A landscape with many peaks, sampled at points; each row gives a point and its height.
A climber steps from a point to whichever of its 2 nearest points has the largest rise for the distance, and stops where none of them is higher. Distance is the straight distance between rows; heights are no part of it.
z_750: [-19  52  21  23  23   5  39  15   8 -13  10 -22  -3   1  30 -20   0  35
  -4 -30]  h=2.6
z_41: [ 44 -35 -33 -14 -11 -14 -40   7  24  36  30  -5   9 -45  18 -24  16 -33
   6   8]  h=27.8
z_845: [ 33 -41 -51  34 -65  23  -5  16 -10  35 -22   9  36 -53   7  17 -12  -8
  17  27]  h=29.5
z_676: [ 31 -38  -7 -41   8  32 -44  28   4  25  58  14  20  -9 -15 -10 -43 -26
 -49 -48]  h=34.9
z_983: [ 17 -18 -20 -24   7 -34  49  25 -23 -20 -16 -34   1 -11 -41   7 -40  21
  73  -7]  h=52.1
z_39: [ -7 -29  -8 -45  -8  37   9  -5 -27  45  57   7  41  13   0 -17 -35  -1
 -94 -25]  h=45.4
z_583: [ -5   0  21 -29  14 -37  46   2 -21 -13  -3   4  27  32   6   0 -33  27
  23  -4]  h=4.2
z_381: [-31  -6  17 -22  19  39  22 -12  23   7  27  10 -12  -2 -16   7  15   4
 -57 -13]  h=35.7
z_45: [-12 -13   5  -7 -14 -13  15 -18   8  12  -4  34 -33  27  27  15  44   2
 -29  47]  h=41.6
z_201: [-26 -35 -22 -15 -44   1  62 -10 -27  40 -20   2  36  29   8  23 -16   5
  -7  31]  h=9.6
z_884: [-50 -23 -12 -64  12 -10  48 -15 -22   1  -4 -25  10  13 -56  -2 -48  -5
  11 -10]  h=10.2
z_497: [-15 -28 -42 -18 -45  -8  -8  18  -9   4   4  12  64 -39 -21  -2 -70   6
  28   9]  h=29.6
z_732: [ 25  12  -2  15 -11 -51  21   7 -18  -2 -35  -5   0   3  28  12  -1  16
  61  38]  h=53.4
z_789: [-58 -10  -4  11 -38   4 -32  -9  39  -4  29  -1  13 -36 -60  18  -8 -20
  11 -11]  h=44.5
z_92: [ 38 -21  -3 -27 -14  -3 -29   5   0  22  28  24   6 -12  30   3  16 -20
 -18  20]  h=32.4
z_546: [ 62   8   4  14  48   6 -16  11 -11 -37  -5  11 -39  18  42 -22  18 -23
 -29 -24]  h=23.3
z_574: [-19 -26 -14 -37 -17  13  29   4  -8  11  -3 -27 -19  -7 -45 -17 -34  -3
  -3 -17]  h=12.4
z_680: [-47  30  21 -17  30  24  -3  11  17 -27  20 -36 -34 -11 -51 -33 -21 -11
  -1 -70]  h=30.9
z_329: [-15  -2 -34   4   7 -39  21  26 -34 -33 -10 -17  19 -26 -56 -19 -60   3
  56  -6]  h=43.4
z_93: [-12  28  26 -10  44  -2 -27  12  19 -15  29 -19 -33 -20 -20 -27   2 -23
  25 -49]  h=29.4
z_672: [  3 -21 -19   7 -12  31  27   4 -18 -11 -44 -41 -19 -19 -49  -6 -24 -26
  12 -20]  h=14.5
z_58: [-15   3  11  10   6  38  65 -31  17   2 -14  -7 -24   6  17  14  36  35
 -54  10]  h=48.5
z_850: [ 26  38  27   9  35  13  66   1  -8  -3 -47 -18 -39  30  26  -8   9  25
   7   1]  h=42.3
z_840: [ 43 -20 -21   8  13  47  -4  23   2   6   8 -10   6 -15  -1 -11 -20  -5
 -44 -35]  h=44.8
z_841: [-29  25 -21  35 -59  25  28  -3  15  -5   8  -9  38 -55 -19   9  -1  39
   6  30]  h=35.2
z_503: [-16 -29  -1  -2 -24  32 -16 -26 -40  26  35  17  58  33  -9   4 -39  11
 -92  -1]  h=52.0
z_748: [-41  40  24  -4 -14 -17  55 -19  21 -16 -32 -31 -16  -8   2  23   3  27
  64  17]  h=55.7
z_674: [ 58 -23 -36  61 -41  23  -8  20 -26  15 -33   0  42 -20  20  19 -11   4
  -2   1]  h=34.3
z_213: [  8 -16  -1  -5  -7  17  38 -23  21  13 -28 -35 -40  -1 -27  13  19   3
  17  14]  h=18.2
z_35: [-32  -1 -25  -2 -44  26  69 -11  -1   6 -20 -29  26 -35 -18  -6 -19  30
 -10  25]  h=40.9
z_523: [ 59 -18 -35  46   5  34 -27  21 -25   7  -5  11  29  -5   3   0 -25  -6
 -39  -2]  h=39.2
z_901: [-20 -36 -11 -38 -22 -33  52 -21 -58  21 -10  -2  43  28 -15  18 -36  34
  -1  17]  h=7.2
z_542: [ 19  40  29 -28  35 -31 -49  38   6 -23  23  17 -31   7  -3 -17  24 -32
  32 -32]  h=28.0
z_992: [ 21  58   9  53  17   1  14   1   7 -25  -7   2 -23   1  52 -15  41  42
  27  21]  h=39.1
z_671: [-15   9  -7  -7  -9 -31  48  -3   4  -2 -15 -30  16 -20  -7   2 -17  25
  73   4]  h=64.3
z_886: [ 17 -16   6 -25 -16 -31  15   2  -8  18  27  30   6  25  55  -1  27 -10
 -33  44]  h=36.8
z_803: [-21  78  32   9  36 -24 -34  14  -8 -15  37  18  40  11  29 -32   2  12
   3 -29]  h=1.8
z_883: [ 22  -4 -11  25   6  40  55  -4  -3 -11 -73 -44 -37  -8 -32  14   4   2
  19 -14]  h=16.3
z_48: [ 60 -21 -21  40   0   7 -28  11 -23 -12 -48 -21 -30   3   9   0   9 -23
  27  -2]  h=33.1
z_147: [ -1  29   5 -23  14  -1  44  12  -3 -19 -13 -16   3  -1  13 -23 -31  41
   0 -17]  h=3.2
z_874: [ 30   6   2   2 -28 -30   8   2  15  -2 -24   3 -32   5  32   2  39  28
  30  44]  h=49.5
z_311: [ 39 -44 -17 -53  13  29 -18  -8  44  10   9 -18 -86  -6 -21 -32  42 -31
 -20  -9]  h=64.2
z_83: [  2 -27  -9  42 -24  -1 -19   7 -34  -6 -31   5  22  27 -19  22 -31 -18
  -3 -12]  h=15.8
z_366: [-36  13  11   6  -6   3 -18  11  46  19  46   7  31 -26 -20   2  -6  -2
   5  -9]  h=39.8
z_948: [ -1  25  15  46  17 -19  -1 -26  25 -23  -7  33 -15   7  19  -3  50  22
 -31  48]  h=19.2
z_435: [-25  18  40 -22  24 -13 -30   6   4 -14  26   6  -6  31 -24  18   7 -16
  -5 -15]  h=0.4
z_572: [-41  18  16  -2  -8 -16  29 -15  13   0  -6 -19  -3  26   6  36   4  41
  26  32]  h=50.6
z_222: [ 36 -38 -10 -31  14  31 -12  16  17   8   4 -22 -47  -9 -25  -7   5 -32
  -9 -32]  h=54.8
z_597: [-28   1 -27 -27 -20 -22 -31  23  -4 -20  23  -9  43 -39 -58 -16 -69 -17
  42  11]  h=34.5
z_520: [ 30  -5  -6 -26  -6 -12 -70  31  41  23  60  21  33 -61  28 -20   4 -31
  16  -1]  h=24.0
z_753: [-16  73  49  -6  39 -29  11  11  20 -17  27 -10   4   8  30 -16  28  31
   9 -18]  h=2.2
z_936: [  4  23  55 -27  63 -16 -44  17  49 -31  55   7 -24 -32  -2 -40  12 -13
   2 -25]  h=27.9
z_653: [  8   7 -10 -31 -29 -35 -83  21  13  17  45  20  35 -34  -3  16 -12 -15
  34   3]  h=21.5
z_600: [ 30  16  -7  13  30  12 -28   3 -10 -11 -37 -31 -48   7  -3  -9  16 -24
  50 -18]  h=30.5
z_832: [ -4 -10   1  -5  -9 -50 -75  23  -7  -7  10  27  39  -3 -26  23 -35 -28
  53  21]  h=19.5
z_989: [ -4  26  20  12  11 -15  17 -14  10 -39 -31  18 -71  45   3   7  65   1
   8  12]  h=26.0
z_380: [ -4 -39 -15  23 -28  -1   1 -15 -46  18 -36  16  41  29 -13  38 -26  27
 -18  24]  h=13.9
z_965: [-27  23  29  -9 -21 -12   8 -14  18   9   5  19   7  30  15  31  30  11
  -6  33]  h=46.0
z_820: [ 71 -56 -25   8  13  23 -12  -2 -13   0 -39 -22 -55  10  11   6   8 -24
 -12   4]  h=37.6
z_43: [-57 -15  -1   5 -48  -6 -26  -4  -1  15  11   7  45   6 -48  22 -35  -6
   5  13]  h=51.3
z_70: [ 20  35  -1  32  24 -12 -50  12 -40 -22 -28  24   1   5  50 -11  10 -15
  48 -15]  h=43.9
z_11: [ -9  19   0  31 -25  16  15 -15  45  10  37  23  61 -47  26   3  11  45
 -18   6]  h=32.2
z_929: [ -2  25  28  -7  14  23  77 -10   0  -5 -23 -20 -24  37  15   6  11  32
 -39 -21]  h=44.9
z_158: [ 64 -61 -30   1   5  45 -18   3  -9  16 -32 -36 -58  -7 -31   7 -14 -46
  10 -29]  h=44.7
z_774: [  0 -35 -13  15 -30 -22 -55   7 -35  10 -22  28  42  16 -27  34 -39 -38
  27   8]  h=17.6
z_438: [-11 -37 -56  13 -66   0  15 -11 -21  28 -13   5  54 -20  -6  14 -36   5
  27  38]  h=23.9
z_896: [  6 -10  -4 -40 -13 -20  13  -1  28  11  -7 -32 -54 -13  -1  -9  41  -9
  36  -1]  h=20.5
z_630: [ -8 -18  11 -33 -11 -48  12  -2 -24   7  -8  11  52  30  16  25 -48  27
  14  28]  h=5.3
z_77: [-47 -15  -2  -4 -33   8 -20 -18 -21   1  11  16  28  29 -35   9 -55   4
 -54  -2]  h=59.7
z_353: [ -6  36  54   3  23 -51 -17 -13  36 -50  22  39 -50   5  25 -24  47   8
   3   2]  h=25.7
z_234: [-16  47   9  11  39   5 -20  -4   5 -20 -25 -25 -63  -3  -6 -24  42 -15
  56 -29]  h=28.9
z_706: [ 24  14   4  61  32  23   2  -6  -2 -25 -16  29 -26  18  34   6  45  -5
 -44  37]  h=20.4
z_80: [ 39  26   0 -11  72  10 -52  23 -14 -15   3   5 -52  16  32 -40   7 -28
  -1 -61]  h=25.1
z_89: [ 18 -21  -1  33  -5  46  45 -19   0  11 -16  11  17  -2  12  30  37  28
 -68  12]  h=54.6
z_962: [ -5  18 -14   1 -16 -36 -12  20 -17 -14   5 -11  30 -32 -19 -25 -62   4
  42 -20]  h=38.4
z_776: [ 20  24  -6  30   0 -54 -34  18 -41 -12 -26  15  27   5  31  -1 -19   0
  75  15]  h=47.7
z_667: [ -1 -49   0 -15  40  37  18 -24  33   9  14   7 -33 -14  -4   6  19 -30
 -65  -5]  h=41.1
z_679: [-17 -42  21   6 -28  -8 -42 -37 -30  33   0  47  18  74 -12  50  22 -17
 -51  43]  h=46.4
z_143: [ 35   1 -15  -9 -13   1  34   0   4  17  -8 -12  -5  11  44   7  24  19
  -3  19]  h=56.4
z_601: [ 15  21  14 -46  68 -14 -50  31 -27 -25  10  -8 -37  29   5 -26 -11 -31
  26 -53]  h=26.6
z_711: [ 28  53   2  42  39  18 -14  12 -20 -20 -33   7  11  -5  54 -17  31  19
  22 -14]  h=41.3
z_890: [-37  43  32  37  25 -10 -57 -15  -6 -19  27  37  40  27   0 -17   8  -4
 -17 -35]  h=1.3
z_288: [-25  30  -2  13 -55  -6  23   4  26   8  37   3  53 -42  18  -7 -28  62
   7  13]  h=31.0
z_698: [-36 -43 -12   0 -47  12  28 -32 -48  26 -29   1  42  27 -31  21 -26  -4
 -33  42]  h=11.8
z_780: [-28 -46 -15   6 -27  21  -7 -25 -12  50  11  34  33  41  -5  35  24 -26
 -54  56]  h=53.7
z_623: [  8  -3 -13 -28  -1  22 -18   6   9   0  35  -2  16 -14 -19  -6 -22 -16
 -19 -43]  h=39.4
z_109: [ 18  44  14  28  36 -16  40  -4 -15 -17 -42 -28 -34  13  46  -8  22  31
  52   7]  h=40.2
z_429: [-69  41  38   1  32 -10 -60  -2 -12 -23  24  25  18  33 -19  -2   7 -38
  10 -27]  h=0.9
z_716: [-59  18  33 -42  20  25  11   1  38 -16  43  -8 -20 -18 -34 -20  -7  11
 -37 -42]  h=32.8
z_915: [-21 -34  -8  29 -27  36  28 -37 -27  44  -5   8  32   6   8  39  39  -3
 -64  37]  h=65.5
z_894: [-27  40  46  -7  46 -39 -39   4  59 -24  29  24 -35  -2   7 -10  22 -10
   0 -15]  h=26.8
z_183: [ 12 -53 -14 -41  27  22 -19 -22  30   7  15   8 -75 -10 -10 -13  37 -58
 -66  -7]  h=50.4
z_585: [-23  23  18  46  18  -7  -5 -22  19 -25 -39 -10 -77   3  -2   5  56 -26
  38  10]  h=27.5
z_320: [ -5  -8 -15  -3 -28  25  65  -8   4  33  -7 -17  25 -14  35  -4   9  36
 -22   9]  h=48.1
z_944: [-11   8   4  45  -7  13   0   0  20  -7  19  -2  36 -21   1   8  -1  15
 -25   5]  h=35.9
z_95: [ 35 -24 -35 -28 -24 -25 -12  -5  41  36  12 -27 -28 -29  25 -22  38  -7
  29  29]  h=23.6
z_556: [ 33  -2  17  10  40  10   1  -5  13 -11  -1  35 -34  25  34  -5  27  -1
 -51   1]  h=21.7

For each start below, name the point where the climber stops.
z_147 -> z_671
z_884 -> z_671
z_83 -> z_671
z_936 -> z_311
z_706 -> z_311

Call two points neighbours if one is among the 2 nearest of the other. Go from one point of each pair to the other, from neighbour to neighbour, staying as high as possible. Name the lowest point that can't be avoided.
z_732, z_143 -> z_874
z_77, z_840 -> z_676
z_732, z_840 -> z_288
z_915, z_143 -> z_992
